Points on a hilly landscape, in no order, each with its height.
From any point a ball rolls to the lowest of the 2 points nearest to it. It stops when none of these is lower. Distance is the straight distance between rows; heights are no part of it.
Sasel h=6.15: [121  89 176 123 122 129 117 146  65 114 120 147 150 116 162 125 101 186
 169  85 155  73 145 101 173  86 135 157 111 166 112 133 108 148  78 138
  62 110  54  92 133 179 140  85 130 128 144 167 128 168 153]
kazen h=6.58: [150 165 124 104 147 130 145 148  92  50 148 152 100 124  93  58 146 121
 166  93 111 134 107  87 158 100 155 134 145 120  92 112  96  97  84 142
 141 185 126 133 129 120 163 144 166 188 128 106 139  76 185]
Ziriv h=5.34: [132 117 144 152 162 123 109 124 141  84 146 191 122 139 147  89 126 161
 124 155 141 144  72  72 164  81 183 161 139  91 130  86 109 147 118 156
 120 137  24 106 156 194 188 104 136 153 135  99 163 131 160]
suv h=3.13: [119  80 142  90 137 138 130 137 178 143 120 173 166 136 180 158 136  92
 141 163 157 126 150 162 148 112 131 118 138 147 122 128 161 152 125 142
 144 151  61 114 112 210 131 114 124 121 144 119 168 175 137]
zugi h=4.80: [127  83 151  97 121  82  79 156  86 101 125 137 133 115 142 121  95 145
 143 145 125  31 158 120 131 129  98 162 110 194 114 136 138 167 116 126
  41  91 114  91 154 160 175  92 124 149 144 148 115 141 178]
bezef h=5.42: [137 175 137 117 107 144 143 161 164 174 123 100 130  87 152 188 125 136
 120 152  99 109 119 183 134 183 131 109 151 143 105 170 128 152 168 121
 156 105 167 184 106  99 133 168 121  92 119 170 153  99 117]
pakom h=6.14: [138 169 131 138 129 137 107  88  67 154 105  86  95 153  87 163 118 155
 137  80 119 248 101 108 141 110 116 145 111 114 136 142  95  93  90  68
 150 171 185 150 170 128  54 124 151 118 130 151 132 114 138]
Sez h=7.13: [128 149 168 140 116 163 154 154 102  67 125 134 140 125 130  69 123 120
 134  58 150 161 144  70 150 118 137 109 160 152 120 157  82 101 109 171
 116 133 147 119 150  71 137 132 130 132 148 135  87 128 123]
doga h=5.67: [127 108 128  84 163 112  90 133 116 103 153 167 127 134 144 124 117 166
 147 149 129 113  83  85 155  85 133 180 103 120 141 111 109 146  88 141
  93 129  75  92 139 206 173  99 117 137 110 121 135 133 171]
boti h=5.97: [ 81 159  86 168  84 113 137 122 135 174 104 109 119 117 107 154 112 128
  84 140 128 136  75 108  94 187  79 120  94 111 169 154 157 111 118 124
 114 131 146 135 108  53 159 148 148 101 130 154  87  93 115]
nasek h=6.74: [ 95 147 138 147 104 116  90 120  94 145 111  78 153 140 109 139 117 105
 124 105 100 197 120 108 119 103  72 108 127 119 171 157 121 102 108  86
 136 150 159 130 122 106  84 112 164  99 121 151  74 125 138]
lese h=6.77: [112 131 151 156  58 116 143 125 132 164 147  71 170  93 129 141 139 172
  90 139 112  98 136 129 116 117 115 103 128 130 176 128 132  76 190 132
 136  58 123 160 140  84 109 134  89 122 144 134  60 146  92]
niva h=7.53: [130 127 131 162  86 124 111 131 148 164 135  89 129 101 119 194 102 171
  94 161 140  72  98 118  97 150  65 103 123 134 160 189 142 112 168 112
 134  80 185 197 139  64 133 161  84  95 151 186  99 130 121]
Babav h=6.29: [119 114 143 169 157 124 135 124 124 105 135 144 152 119 167 106 121 163
 148 102 168 114 121 103 139 102 142 131 117 135 157 105 112 137 117 149
 113 132  68  96 126 141 115 111 120 123 142 135 122 168  97]
zedu h=4.54: [112  83 135  76 163 160 146 146 116 120 149 184 113 143 136  65 160 155
 131 107 131 171 132 141  99 134 187 150 113 108 100  89 125 146  97 144
 120 136  49  68 124 157 159 110 128 135 138  56 160 120  98]
sigi h=4.24: [150  94 163 149 110 111 101 155 133 137  97 146 123 125 158 163 107 141
 158 127 130  24 179 141 128 143 116 139 110 177 112 146 137 166 127 126
  59 100 119 114 107 152 169 117 132 125 135 186 125 160 148]
dakur h=8.11: [133 117 122 184 111 142 201 126 134 108 118 130 119 124 126  98 179 163
 120  82 137 125 149 118 164 125 188 110 141 111 117  93 122  97 116 154
 162 107  82 130 140  99  97 150 123 123 127 106 136 141  79]
fek h=2.88: [111 109 147 112 100 113 150 127 158 193 128 138 157 137 161 174 139 146
 103 143 106 142 107 162 120 155 141 113 128 100 180 130 131 138 146 149
 128 110  85 104  76 182 143 133 111  88  91 156 118 138 125]
ler h=2.93: [152 152 103  86 163 102  94 119  65 126 164 107  95 120 115 133 100 133
 127 139  82  64 135 146 115 156 120 182 102 153 100 122 134 175 111 106
  86 117 208 130 109 137 123 105 143 148  93 154 146  89 158]
budu h=4.30: [108 103 139 119  65 149 145 137 187 147  82 136 180 134 137 188 139  78
 134 144 166 104 148 131 153 115 118  88 124 164 128 192 172  97 131 157
 161 123 104 166 105 122 140 153 121  86 178 162  99 173 126]
fira h=4.08: [116  90 119 130 170 132 179 137 163 133 127 162 131 144 105  52 186 140
 109 131 149 166 134 158 115 157 191  89 129  76 137  85 129 130 128 153
 145 160  40  60 116 151 184 130 139 126 129  70 145 103 102]
zoku h=5.01: [137 125  85  93 161 116 148 123 131 138 157 140  92 137  99  65 148 136
 109 114 106 179 117 116  70 120 134 130  99  73 162  60 134 108 153 105
 167 164 122 103 100 105 111 110 147 174  98  65  99  90 106]
muza h=6.37: [ 85 167 124 153  74 120 111 110 109 184 106  73 127 121 108 164 111 138
 100 129  95 165 103 119  92 151  67 123 102 103 170 141 144 105 128  79
 131 119 166 137 121  71  97 129 140  91 111 144  90 106 112]
gatu h=5.98: [115 101 129  48 162 128  88 140 108  79 143 156 162 128 127 112 123 120
 150 122 114 137  86  93 149  65 113 151 109 128 120 143 121 124  48 117
 104 179 100  87 127 184 168  99 140 123 127 102 125 125 163]
pazof h=7.27: [118 117 104  79 172 128 106 130 134 142 126 136 123 154 105 147 115  80
 151 132  99 151  99 139 146 103 101 147 122 106 111 139 150 138  47  86
 116 191 148 118 106 177 128 106 163 109  84 133 171 119 153]
Leso h=5.62: [139 133 186 134 160 121  73 132 117 108 144 143 157 125 192 137  97 147
 131 125 151 104 157 113 126  93 110 138 140 173 156 147  95 176 170 131
 112  98 129 114 135 156 106  93 112 139 141 169 101 173 136]
veni h=5.14: [130 117 170 179 100 124 125 131 171 136  96 142 175 100 158 137 176 132
 112 147 172  16 196 142 147 156 139  90 160 180 150 143 140 110 194 145
 120  83 101 133 121 116 150 146 130  92 168 165  81 189 112]
Mel h=6.38: [103 141 149 106 104 140  94 134 131 133 154 137 147 126 152 163  93 116
  93 140 140 124 126 121  85 153  81 121 127 140 157 167 129 151 147 147
 131 117 191 132 110 102 133 127 108 116 148 162  99 131 122]
bav h=5.52: [147 161  73 109 116  94 120 114  96 146 144 111  70 136  72 126 122 129
 140 116 107 145 101 128 138 111 121 163 108 111 130 106 134 107 125  99
 149 156 192 158 130 107 106 151 153 163 121 117 128  92 187]
Tifu h=3.81: [117 131 120 183 172 138 151 145 217  74 115 172 135 135 127  77 154  81
 128 132 177 122 146 104 124 141 118  79 132 109 144 134 158 108 118 178
 123 150 126 112 141  98 183 140 135 112 143 108 120 154 110]
botu h=7.54: [120  76  86  36 153 148 134 135 137 144 128 139 123 154 114 133 134  73
 146 150 107 155 145 184 125 133 108 135 125 138  77 119 161 148  77 101
 130 149 119 118 119 172 119 108 140 130  88  65 188 114 127]
Borut h=4.97: [124 115 126 113  94 129  87 132 134 141 113 138 142  95 150 185 101 120
 124 168 141  34 135 161 117 180 102 120 130 171 106 190 166 161 147 146
 110 114 140 157 108 106 159 160 113 122 171 186 132 129 124]
lud h=4.21: [147 141 156 158  95 140 131 109 114  90 106  65 144 114 120 158 137 128
 157 110 151 116 154 126 194  81 128 103 168 179 102 182 101 111 172 115
 149 119 170 188 171 124  82 154  86 125 168 161 108 155 136]
nube h=4.34: [116 142 115 116 152 154 114 128 172 168  99 148 137 110 159 169 111  91
 122 167 139 136 129 168  91 185  94 105 116 147 123 167 174 157 134  91
 154 161 148 134  76  94 116 128 158  90 150 154 145 116  84]
semez h=3.67: [150 105 174 119  83 138 124 102 101  99  89  94 156 129 156 161 114 116
 163 131 177 108 159 128 214  57 144 115 167 184  83 191 109 135 158 123
 136 124 113 169 154 184  93 116  85 150 167 162 126 175 163]
Mil h=2.89: [124  85  90 118 112 110 103 110 160 135 134 112 116 156 101 157 105 103
 137 146 139 143 104 114 100  93  79 145  99 103 165 133 138 127 126 129
 124 113 149 144 145 126 110 132 101 130 123 113 124 150 156]
kup h=2.11: [ 94  98  99 129 141 132 129 137 156 122 103 124 176 141  71  78 147  42
 100 141 136 160 130 123  68 136 100  83 115  98 155 118 185  76 130 154
 129 161 124 104 131  88 146 126 149 134 149  64  92 122  91]
Nodis h=7.14: [133 144 117 160  84  82 119 126 111 154 158  79 145 114 116 149 112 176
  95 150 138  77 106 123 107 129  87 115 110 121 186 115 119 114 181 125
 117  78 168 163 139  77 118 139  77 139 130 149  66 122 146]
rab h=3.52: [ 90 131 153 143 102 131 167 153 179 166 119 139 171 114 154 143 159 108
 105 117 137 141 140 159 136 154 149  89 151 115 147 132 141 113 133 154
 147 124 101 107 102 124 147 143 130  84 123 134 110 141  91]
fidez h=6.73: [114 187  99 141 154 133  85 135 100 129 107 123  72 167  96 126  91 106
 127 133 103 183 100  79 118 146  66 178 108 131 125 164 134 145  81  71
 104 163 196 125 129  71 126 103 177 125 122 152 136  82 162]
rirab h=1.40: [173 155 111 154 168 119 161 137 176 139 154 140  81 126 125  85 140 136
 147 152 103 124 124 165 143 171 186 124 141  91 106  91 114 163 134 124
 130 136 134 134  97 125 152 169 148 139  75 130 206  92 149]
dade h=4.96: [107  90 125 113 133 117 139 129 124 137 146 180 123 135 150  88 141 176
 120 154 135 123 117 128 130 138 182 165 114 110 127  70 120 152 139 162
 102 106  29  65 146 187 180 112 127 143 141  81 150 131 137]
zeze h=3.86: [168 157 118 105 165 136 115 111  96 114 170 135  70 139 129 120 110 171
 137 115 117 153 108 123 125 119 144 181 131 125 122 105  87 149 139 125
 142 121 195 149 154 145  90 122 105 172  97 123 162 119 149]
misa h=5.78: [106  69 168 124  87 138 134 124  89 155 132 171 145 143 178 142 129 167
 138 126 162  96 156 124 167 113 169 157 143 156 103 111 121 139 110 151
  82  89  18  85 139 196 153  97 127 128 157 134 145 180 124]
vudan h=3.58: [107  73 116 133 132 131 165 112 166 153 124 129 172 130 111  92 187 109
 102 166 137 163 146 192 110 148 174  85 141  95 146  94 160 119 164 143
 164 126  34  96 111 167 138 127 117 104 125  61 139 139  88]
zos h=4.19: [138 116 117  52 144 147 121 114  74  92 154 137 129 126 134 108 119 122
 147 114 126 161 124 112  99 128 129 150 114 139 101 120 109 119 101 123
 128 147 132 117 133 127 100 111 125 171 138  89 117 108 108]
lim h=3.51: [160 157 139  89 173 104  76 153  75  85 157 134 103 116 131 110  80 168
 146 116 109  79 116 107 136 110 131 196  87 149 108 123 104 174 104 132
  83 116 180 117 133 133 157  94 116 172 109 163 126 109 173]
tasub h=6.34: [132 152 175 136  88 116 117 127 114 173 147  56 178  89 148 189 131 199
 109 133 115 104 116 134 126  98  98 102 146 140 165 170 104  84 200 108
 161  76 147 202 156 114  84 142  67  97 143 171  79 161 102]
tal h=4.11: [139 155 132 182 121 121 173 126 193 130 121 126 147 104 156 128 152 134
 110 132 128  77 138 145 160 184 159  90 138 111 126 111 131 126 146 179
 125  93 109 128 133 113 169 175 119 105 111 143 132 134 121]
puba h=5.48: [ 98 191  52 135 139 126 133 101 144 168 106 121  91 158 100 126 118 134
  94 145 138 200  61 103  90 171  82 141  87  74 155 132 142 104 121 111
 141 173 155 135 125  51 154 130 144 138 115 114 110  69 118]
Gurel h=4.22: [160 144 121 114 140 142 143  99 113 146 168 125  84 134 149 130 128 196
 103 105 107 180  89 139 118 138 159 149 127  95 136  96  88 137 149 130
 169 111 156 128 125 143  89 135  94 148  88 123 147 111  99]
tida h=5.41: [116 129 108 105 147 118 133 135 134 137 152 138 110 110 108  65 126 124
 111 129 105 135 144 128  53 167 113 125  92 109 156  78 150 137 153 117
 116 136 141  81 100  90 135 119 144 150 121  70  94  95 106]
regil h=4.64: [164 111 111  69 151 147 153 128  98 108 160 157  92 151 106  82 143 127
 137 100 109 190 128 113  73 132 157 126 139 107 120  84 115  95 119 123
 169 161  96 119 122 118  87  97 143 185 120  73 116  96  94]
sev h=6.63: [124  88 154 140 152 131 110 129  99  57 134 147 172 123 145  79 141 133
 149 124 160 148 139  85 156  52 141 147 133 155 123 113 118 122  96 135
 122 137  50 101 152 178 129  85 133 139 175  88 138 158 133]
sim h=4.66: [132 144 121  88 157 161 153 100 148 183 147 114 123 126 156 155 136 176
 104 138 116 225  92 181 105 166 139 122 104  74 148 130 114 139 155 106
 173 129 138 125 100 138 110 122  91  97  62 122 138  96  71]
Peva h=6.27: [125 133 100  83 178 123 104 158 124  60 132 147 147 126  95  75 127  77
 155 131 118 146  94  85 127  82 110 130 124 118 107 126 128 111  63 133
 112 189 124 112 121 142 175 130 153 145 145  80 138  97 176]
Suri h=3.65: [118 102 132  99 110 143 136 121 102 109 138 129 140 125 131 106 137  97
 136 120 131 137 168 146 109 140 149 116 143 149  97 121 130 113 130 143
 128 126 110 116 133 114  89 124 109 158 165  76 118 133  97]
fikun h=5.38: [ 96  79 155 136 103 106 108 141 117 142 132 189 139 130 151 105 138 129
 125 177 151  96 135 116 159 123 157 155 167 149 111  74 138 123 131 164
  72 110   4  92 187 201 186  98 159 135 157  93 134 163 156]
vas h=5.90: [162 164 141 199 131 117 141 115 116 145 118  64 144  85 156 171 140 204
 122 107 129  82 107 138 171 110 141 102 151 140 146 141 103  93 153 109
 156 108 147 185 150  98  82 157  89 107 118 177 111 141  93]
kapu h=5.96: [144 108 155 122 133 111  95  98 106 139 149 129 154 129 182 151 112 177
 130 137 144 122 116 123 143  97 138 135 122 131 166 127 106 150 151 138
 122 101  84 107 132 182  83  90 101 134 130 154 116 173 118]
geros h=7.82: [145 140  92 175 138 156 193 130 151  98 105 144  86 143  96  75 185 118
 112  88 145 152 164 111 139 143 156  85 139 101 117  78 141  56 119 141
 172 139 136 158 148  60  96 131 153 127 110  90 108 124  57]
Zug h=8.36: [136 106 173 188 114 136 171 141  80 120 129 138 108 125 133  86 147 180
 110  54 110 105 172 105 146 120 201 127 148 140 108  79  97 137 134 129
 137  89  85 108 130 123 100 116 134 152 134 123 136 147  89]
daf h=5.93: [104  93 115  84 102 115 102 113  96 152 153 116 112 114 119 126 107 136
 118 131  95 102 141 143  58 156  95 159  58 129 139 104 156 152 129 117
  96  93 144  95 106 113 110 104 113 141 126 104  82 124 116]
fovog h=4.62: [115 148 131 150 135 137 146 121 155 158  72  94 142 149 108 170 150  84
 120 110 110 209 136 147 121 105 110  95 152  96 128 153 142  87 113  83
 177 165 143 160 138 117  79 117 139  99 110 123 135 128  83]
rom h=5.53: [144 161 162 125  97 128 115 151 129 143 102  93 138  98 139 195 103 126
 127 152 122  40 140 170 132 173 124 109 147 164  84 191 123 162 175 127
 135 109 182 196 124  97 160 172 100 129 148 202 137 114 131]
resem h=3.20: [131 138  91  99 155 123 106 112 137 167 162 110 112 100 119 143 106 114
 122 184  94  84 126 175  76 184  97 128 101 125 129 122 166 167 170  96
 121 113 176 137  88 107 109 129 126 113 107 122 151 104 114]
gere h=4.95: [141 185 134 101 102 141 152 139  93 176 142  93 103 102 118 187 140 175
 119 120  77 154 110 182 118 186 138 143 137 123 100 142 105 128 161 101
 141  98 201 189 128 104 110 165 103 108 108 142 142  67 117]
muk h=3.68: [136 102 126 139 103 111 126 139 143 154 116 126 106 120 132 159 117 139
 141 125 109  58 165 147 108 158 140 140 105 140 104 107 131 171 147 117
  86  73 134 122 109 122 143 141 128 138 133 139 137 130 122]
nibok h=4.72: [165 159 112 185  98 112 157 105 110  79 119  79 111 115  79 122 159 131
 142 107 145 122 141 118 184  91 132 110 154 145 121 122 112  81 152 124
 169 115 173 205 180  97  93 180 112 139 145 126 114 123 151]
bodel h=3.22: [100 122 121 173 170 101 164 146 224 138 117 153 126 134 124  92 144 103
 116 125 140 114 121 109 113 136 131  92 129  82 185  98 147 126 153 142
 120 154 107  76 120 141 191 133 128  98 101 116 127 144 133]
mesi h=4.60: [130 139 148 194  98 114 154 123 163 105 110 125 162 124 149 147 163 128
 130 151 152  61 142 127 188 127 148  92 163 140 147 130 126  92 159 170
 124  92  84 155 138 136 142 156 116 105 127 161 112 165 128]
miri h=3.97: [175 172 151 108 183  80  88 148  66  85 154 146  91 126 146  95 100 188
 115 124 101  67 125 113 127 108 183 202 111 133 106  77  98 183 159 140
  92  90 138 126 164 147 181  93 124 200 106 156 146  95 166]
Vodis h=5.91: [109 140 125  97  98 120  89 125  97 125 135  98 114 137 101 164  88  89
 120 136  99 127 116 120 121 132  66 152 126 142 131 171 133 150 113 112
 101 128 212 142 121 129 122 129 137 105 117 164 124 110 180]
tusol h=5.07: [120 140 134 156 156 125 133 126 135 166 114 118 118 131 136 151 125 132
 132 110 106 169 118 145 130 124 133 121 129  90 135 123 126 130  95  87
 148 153 126 111 103 137  86 114 146 107  87 142 138 127  99]
san h=2.54: [133  99 157 151 109 145 136 109 159 109 111 161 175 135 173 137 147 103
 133 167 184 132 154 131 167 100 167 124 159 144 113 116 119 123 144 167
 139 115  43 131 151 181 126 117 118 126 169 114 150 179 113]
lezu h=2.64: [137 141  69 132 187 108 165 129 191 127 133 132 116 146  94  79 147  85
 118 142 130 145 102 131 112 139 143  89 128  65 154  85 149 111 150 141
 151 169 123 122 119 132 168 149 142 132  92  81 158 103 138]
nur h=3.44: [137 123 130 131 143 136 114 136 155 102 144 139  95 146 137 130 110 124
 152 104 125 160 134 102 132  84 113 149 139 119 137 129 105 149 125 118
 130 124 170 141 147 134  91 129 106 139 116 117 152 150 146]
sarof h=6.78: [105 133 160 125 113 143 100 150 125 101 149 133 163 141 160 112  99 119
 118  93 150 167 117  88 116 103  99 120 128 148 161 164  98 133 123 159
 117 115 147 111 129  96 146 133 110 117 147 151  84 145 134]
peko h=2.19: [106 103 113  95 137 109 131 134 145 181 114 148 119 135 118 163 124 133
 131 126 108 110 105 149 104 158 122 143  92  92 159 105 146 153 101 124
  82 131 104  71  75 172 172 120 145  94  75 149 124 125 146]
dud h=7.03: [111 132 111  87 164 133  88 135  87 113 108 115 103 148  90 127 114  79
 155 114  88 186 116  93 127  92  84 156 111 120 112 152 138 129  52  68
 116 184 170 107 141 132 105  81 181 123 108 122 130 100 164]
Nuzi h=4.40: [ 85  80 116 156 109 151 119 154 207 117  94 165 136 147 104 116 132  70
 135 125 166 115 161 118 111 139  96 107 119 135 129 169 174 121 114 163
 118 126 127 106 140  87 151 139 128 109 167 126 122 167 124]
kifu h=2.92: [ 90  81 111 120 149 123 134 128 168 134 112 148 187 133 107  92 166  70
 116 149 169 124 158 159  94 127 127  86 111 120 153 110 188  97 129 161
 126 147  75  86 127 151 149 118 141 112 166  57 115 167 100]
pek h=3.82: [132 143 104  60 155 166 101  88 114 164 156 112 131 111 145 177 123 131
 124 177  91 147 125 195 103 175 104 151  98 136 120 149 145 166 145 113
 151 119 186 142  92 137 100 110 129  84  79 142 142 109 102]
bafot h=2.97: [106 101 111 105  70 118 134 112  98 142 132  96 130 107 117 151 127 133
 142 135 109  96 151 144 120 130 139 143 115 141 113 124 136 119 142 136
 120  80 111 133 129 103  99 139 105 150 148 103 113 132 122]
tages h=7.21: [122  98 139 117 165 159 159 149 123  67 107 153 161 138 102  73 186  64
 133 112 152 155 177 126 120 103 159  88 164 123  98 116 134  94  71 140
 145 183  75 117 129 152 126 108 163 127 148  74 138 142 110]
lof h=6.41: [154 206 129 149 145 136  91 112  92 143 120 105  66 149  92 145  90 157
 155 103 116 191  91 108 150 117 103 180 118 123 126 152  98 119  85  87
 119 180 235 134 154 122  96 137 155 121 105 169 141 103 184]
zepuv h=4.79: [158 136 185 174 148 120 103 116 114 114 126 143 126 124 178 128 126 154
 130 141 131  69 165 149 160 110 172 155 187 157 101 111  99 172 177 119
 126 112  93 122 150 170 117 119 117 164 136 153 177 153 116]
riv h=4.67: [ 99 120 145 130  61 155 157 133 156 169 114 116 174 123 160 183 119 138
 129 111 156 133 131 113 136 110 118 105 125 153 154 201 133  81 143 156
 146  87 111 162 116  99 108 140 103  84 166 173  80 178  96]
bog h=3.69: [111  81 129  82  94 144 133 142 182 155  88 165 186 150 156 174 140  63
 141 164 167  97 162 145 154 116 105 100 132 177 117 164 200 125 111 144
 151 153  87 143  98 178 146 135 142 105 177 134 135 173 152]
fuva h=3.76: [139 173  82 134 185 138 138 121 175 165 146 125  96 117 138 133  94 109
 126 184 128 131  91 165  96 202 108 118 110 106 136 138 155 163 143 100
 122 158 176 136  79  97 128 144 145  97  93 142 169 102 110]
bived h=4.06: [103 125 144 127  75 134 163 128 142 146 116 106 166 134 124 162 148 113
 112 107 134 186 132 136 134 108 136 102 140 115 146 152 118  85 122 151
 162 129 116 141 128 121 110 138 108  98 134 126 113 154  96]
Sela h=5.51: [142 164 154 173 106 131 140 127 104 160 113  94 116 108 150 172 105 171
 132  71 114 133 121 128 149 137 138 133 142 139 129 142  91 118 126 101
 141 124 168 139 129 109  83 138 125 110 117 172 131 136 101]
mol h=5.85: [126 150 108  77 107 133 132  91  57 157 145 111  69 148  85 139 131 155
 122  93  82 222 107 129 114 120 125 167 122 107 116 111 100 107 115  92
 157 159 188 143 143 134  75 126 139 148  98 112 124  84 138]
veg h=7.55: [126 139 101 144 145 142 171 137 128  80 105 137 117 140  84  85 163  73
 139 109 125 154 156 108 117 133 129  95 153 118 104 105 139  79  99 118
 146 170 123 136 125  84 102 126 172 136 132  96 116 103  86]
Tavo h=4.43: [123 167 136  65 105 158 111  93  70 152 148 103 114 113 131 196 116 152
 116 137 103 142 127 165 112 167 110 156 114 145  92 163 116 153 149 134
 133  98 215 163 127 127 115 124  88 122 112 163 117 102 121]
dig h=5.60: [106 102 145 147  96 128 131 144 173 150 103 146 157  97 144 144 146 108
 119 150 147  41 176 162 101 188 116  90 124 163 135 152 175 142 169 153
 108  95 116 107 100 113 155 157 138  92 180 130 118 156 106]
Nefuv h=1.47: [125 146 105 149 134 106 150 149 148 175 122 123  91 136 119 133 111 134
 114 111  94 122 110 124  93 180 126 144  81  94 142 100 127 160 114 117
  98 124 155  97  83 112 172 139 160 109  87 143 129  92 135]
zarim h=5.12: [161 142 103 138 102  83 120 112 112 107 133  89 108 123  87 141 121 127
 147 145 131  92 122 133 175  87 128 145 146 141 123 110 114 125 146 117
 131 115 164 176 158 136  93 163 114 164 133 131 142 123 185]
Baleb h=3.17: [140  90 163 146  88 160 145  95  95 116 111 116 140 130 153 159 131 144
 146 116 160 109 147 127 189  82 167 131 172 160  85 152 106 140 138 134
 148 110  64 152 150 181  78 120  98 144 160 139 166 177 115]
zisav h=6.85: [146 197 121 143 154 143 126 149 121  61 125 147  96 137  98  71 110 115
 158  94 120 165 110  66 145 115 111 132 150 131 108 139 100 102  90 128
 114 178 183 146 137  72 159 149 157 146 118 147 134  96 166]
gilet h=4.94: [108  72 134 153  99 144 113 157 144  89 102 145 118 127 104 118 110  75
 162 116 149  94 174 104 137 109  84 122 141 180  93 177 145 140 103 122
  98 118 140 106 128 101 140 131 142 120 163 141 122 155 155]
velas h=5.45: [128 122 146 139  84 129  86 147 115  83 127 121 104 123 108 122  75  85
 137 128 134  93 151 108 133 130  68 120 142 176 107 197 111 175 132 126
  93 108 199 145 132  98 147 140 124 127 149 175 118 122 186]
fomat h=1.25: [100 100  56  81 107 130 128 129 125 132 125 114 151 145  70 110 126  44
 111 153 126 140 116 140  86 148 101 107 104 116 124 112 190  89 111 145
 134 141 137 124 126  89 136 146 146 158 146  49 122  98 124]
pav h=0.77: [175 158 109 185 148 106 174 155 186 183 134 108  74 135 127 135 128 166
 119 108  92 115 105 150 128 170 174 140 105  81 138  73 108 147 125 106
 133 124 155 117  98 123 145 154 150 120  68 143 157 106 148]
Nug h=7.12: [149 179 117 169 131 154 158 146 130  56 131 144 119 144 118  53 143 138
 135  59 149 170 121  66 164 126 132 106 142 129 121 120  94  70 104 173
 138 145 169 147 172  49 155 161 149 141 118 123  98  98 145]
zoru h=6.92: [103  76 146 133 121 123 148 124  97  86 117 117 180 136 111  93 161  81
 130 112 143 153 159 113 151  58 149 103 142 136 120 128 129  91  77 131
 141 150  69 110 133 168  95 103 149 122 151  95 118 154 132]
Gem h=2.02: [167 136  73 113 184 117 156 132 129 100 151 149 115 120 102  64 151  95
 159 151 113 113 132 156 123 147 155 100 145 113 101  82 143 135 117 117
 133 170 116 134  99 141 134 159 167 139 115  87 182  90 142]
fako h=5.09: [104 176  74  99 166 150 137  86 151 182 133 113 105 148 126 141 116 155
 105 155 130 208  65 140  84 192 111 143  75  66 152 130 135 133 138 104
 142 151 155 115 100  98 147 122 122 104  72 127 105  73  95]
gorid h=5.49: [171 141 154 154 154 114  99  97 111  87 168 158 106 159 156  97 133 159
  98 154 125 171  76  90 152  91 176 163 180 101 126 104  82 154 131 155
 163 135  84 130 156 197 149 126 116 173 127 103 184 122 158]
meko h=5.22: [143 133 182 155 144 134 101 145 127  77 128 152 141 119 176 105 120 126
 132 123 155  77 187 107 147 104 133 125 171 185 108 129  96 159 185 142
 109  90 129 121 172 122 128 121 100 166 161 139 129 168 129]
badok h=5.19: [171 123 155 179 152 104 116 104  91 107 159 135 104 136 145 112 134 168
 118 124 111 131 107 121 160  82 178 147 166 121 131 100 101 166 122 115
 162 126  95 120 132 182  87 114 124 161 118 127 178 139 137]
kuza h=2.21: [117  84  86 100  97 123 119 113 155 141 109  79 154 136  80 169 122  62
 124 162 121 160 111 140  83 103  67 114  94 109 140 142 176  89 128 114
 147 116 146 164 132 117  95 121 114 128 141  72 110 127 121]
Gepu h=4.42: [184 155 164 173 163 115 115 137 100 102 130 146 112 116 169 111 108 171
 152 131 125  58 134 146 162 113 187 167 141 138  91  90  99 178 128 139
  93 118  98 125 153 159 165 115 116 182 107 166 183 119 147]

Where does a ball stop that starts at each point below?
Nodis => pav
niva => pav
puba => fomat
misa => fomat
Sez => pav
dakur => ler
pazof => san
veni => pav
Zug => ler

Call two points neighbours if one is among the 2 nearest of the other. Go from one point of each pair to the other, from neighbour to neighbour, staying as low as possible. Name the highest point that can't be avoided.
Ziriv / ler => gorid
san / Borut => dig
fomat / bafot => Sasel
Borut / resem => rom
san / pav => riv
